Points on a hilly landscape, in no order, each with its height.
From any point a ball rolls to the lowest of the 4 points nearest to it. It stops when none of these is lower. Distance is the straight distance between rows; heights are no part of it.
Fot: -57,-53,-6,-21,53,-4,-6,-6,9  height 477
kirub: 54,17,-17,14,-21,21,-63,3,-8  height 541
nes: 15,26,-43,12,-31,5,15,-20,-22  height 490
supu: -55,-11,27,-32,-1,-13,31,0,-6  height 198
repir: 49,22,-20,17,-15,12,-45,1,-4  height 433
kemam: 40,23,-15,8,1,25,-16,6,30  height 177
belo: 4,15,-6,9,-12,-20,26,24,-22  height 51
supi: -30,-35,21,-35,64,-18,-36,-7,36  height 493
gos: -44,-51,6,-36,62,-13,-18,1,22  height 483
Gan: 25,24,-2,16,-30,-8,11,3,-36  height 298
ruvu: 28,-41,-41,23,7,30,-53,31,-27  height 692
tik: -50,-5,17,7,-4,5,40,-35,27  height 175
Beka: 12,-12,-23,15,-31,-29,3,9,-66  height 396
tal: 42,9,-23,13,-4,29,-55,13,11  height 534
Logu: 58,-19,-11,12,3,19,-54,30,-14  height 633
tili: -38,-16,-5,-18,9,-15,55,-6,-16  height 369
gub: 36,33,-7,9,-11,19,-4,-5,8  height 209
videf: -71,-49,13,-34,41,-19,2,-8,-1  height 460
makab: 56,7,-7,17,-6,16,-57,19,-7  height 597
Dibaf: -30,11,23,-10,-9,-8,40,-8,15  height 229
bigo: -8,28,27,1,-2,14,11,-4,43  height 203
gonid: 51,-2,4,3,10,12,-40,41,5  height 223
Vub: 4,23,-5,5,-8,15,23,-16,31  height 320
rara: 12,27,26,7,-8,-11,15,24,-4  height 176
noteg: -34,22,34,10,2,9,15,-33,57  height 128
Zega: 34,-13,-8,-6,11,33,-40,36,19  height 181
tef: -22,-17,-15,-8,5,-33,37,16,-38  height 712
nilon: 58,22,8,21,-19,-16,-28,25,-21  height 360
zur: -42,-36,-29,-8,20,-20,29,-1,-16  height 469
nufak: 23,15,3,18,-22,-19,13,8,-39  height 241
tomo: -22,-35,-22,-23,35,-19,5,26,-27  height 548
nilu: 32,30,19,-1,-1,3,-12,19,26  height 219
pogu: -15,-17,-39,-4,1,-24,24,12,-40  height 649
Robi: -73,-40,17,-10,23,-6,14,-24,6  height 440
zari: 23,21,4,6,-23,-6,15,12,-12  height 188
Zeri: 4,9,-19,-2,-21,-23,23,7,-47  height 173
mitug: -77,-31,32,-35,11,-12,34,-20,-7  height 370
sasa: -48,-7,-4,14,3,5,43,-33,17  height 228
sok: 43,32,-18,14,-25,13,-25,-5,1  height 331
Guka: 57,23,-6,36,-41,-15,-34,-13,-44  height 475
piguv: -28,24,54,-19,-4,-4,25,-9,19  height 337
bip: 10,20,11,7,0,23,3,-11,57  height 235
zetug: 49,33,-18,13,-37,1,-33,-12,-25  height 399
surok: -37,-56,-20,-28,46,-9,8,3,8  height 486
Taba: -55,-29,-18,-3,19,-9,40,-18,4  height 426
boda: -60,-48,2,-33,41,-15,0,5,0  height 476
Tedu: -3,10,-27,19,-24,-13,31,-9,-20  height 445
toda: 47,11,0,9,-6,13,-13,22,24  height 139
sibad: 16,31,16,4,-3,8,15,5,18  height 247
toba: -14,26,32,0,12,16,1,-5,47  height 135
Mupad: 57,21,-19,26,-27,11,-83,-21,-28  height 645
Zigi: 47,25,-20,20,-28,17,-65,-18,-18  height 606
mebuk: -12,26,47,-17,-5,-14,27,5,6  height 101
Kidam: -76,-57,17,-35,40,-10,-5,-15,9  height 471
Von: 47,-2,-4,9,-3,6,-35,30,7  height 212
Gon: 57,27,-4,30,-20,-1,-41,-10,-32  height 438
sakil: 28,-5,-10,-1,24,44,-20,3,51  height 182
girut: -69,-17,45,-14,-2,-11,30,-36,3  height 420
seseg: -64,-52,-7,-30,47,-11,12,-10,11  height 474
Non: 40,-37,-21,4,6,34,-53,38,-24  height 651
Dusid: 45,26,-9,18,-24,-3,-12,7,-1  height 233
nerom: -55,-56,-18,-4,41,-5,18,-13,21  height 480
Zefo: -45,-44,-32,-15,34,-5,23,-5,4  height 489
ter: 3,11,-19,0,-24,-14,30,2,-28  height 309
monet: 0,-6,-38,1,-16,-13,32,-1,-30  height 478
seg: 19,16,-32,18,-38,-15,7,-15,-46  height 530
tubar: -72,-7,53,-25,-11,-10,31,-27,-2  height 376
gopez: 48,-27,-31,9,4,31,-71,17,-27  height 735
Bisut: -46,0,21,-5,4,0,42,-25,14  height 134
Tun: 54,-30,-17,13,7,20,-80,20,-25  height 678
reb: -58,2,27,-20,10,-9,45,-12,3  height 260
Letek: 34,0,-11,0,4,22,-26,14,31  height 221
kalag: 18,34,2,9,-20,-10,21,2,6  height 279
Rik: -49,-40,-14,-21,24,-15,28,7,-14  height 470
nati: -35,22,51,-7,-2,6,23,-20,33  height 286
Vusi: 47,21,-7,3,-7,11,-13,8,14  height 26
radi: -37,-4,2,-18,2,-12,49,2,-13  height 334
Nalu: -52,13,56,-2,-8,5,22,-39,39  height 246
ritig: 57,26,3,18,-23,-4,-30,6,-19  height 314
tupag: -43,-10,11,-5,1,-4,52,-28,20  height 168
pepu: 53,6,-5,28,-10,9,-60,27,-13  height 617
bidun: -27,0,-15,5,-2,-11,47,-7,3  height 330
vafod: -16,17,-17,2,-14,0,42,-24,11  height 434
gep: 29,28,21,7,-7,-6,7,15,-12  height 193
Vofe: 66,20,0,14,-11,10,-23,18,-1  height 202
zorib: 16,29,49,-10,9,-2,-7,19,28  height 275
nireg: 5,32,41,-5,5,8,1,5,48  height 266
ziro: 16,18,-16,5,-21,5,18,-9,-3  height 404

Call two points neighbours if one is among the 4 nearest of the other. Go from one point of each pair to the other, from neighbour to neighbour, staying as low as possible. Name the highest point that can't be avoided.
zari / supu: reb
Zega / belo: Nalu
noteg / Zega: bip
zari / Bisut: Dibaf
Vusi / Zega: sakil
belo / rara: zari

Where does a ball stop that starts at each point below?
tef: supu
Robi: supu
bigo: noteg
nireg: noteg
nes: belo
sakil: Vusi
surok: videf
seg: belo
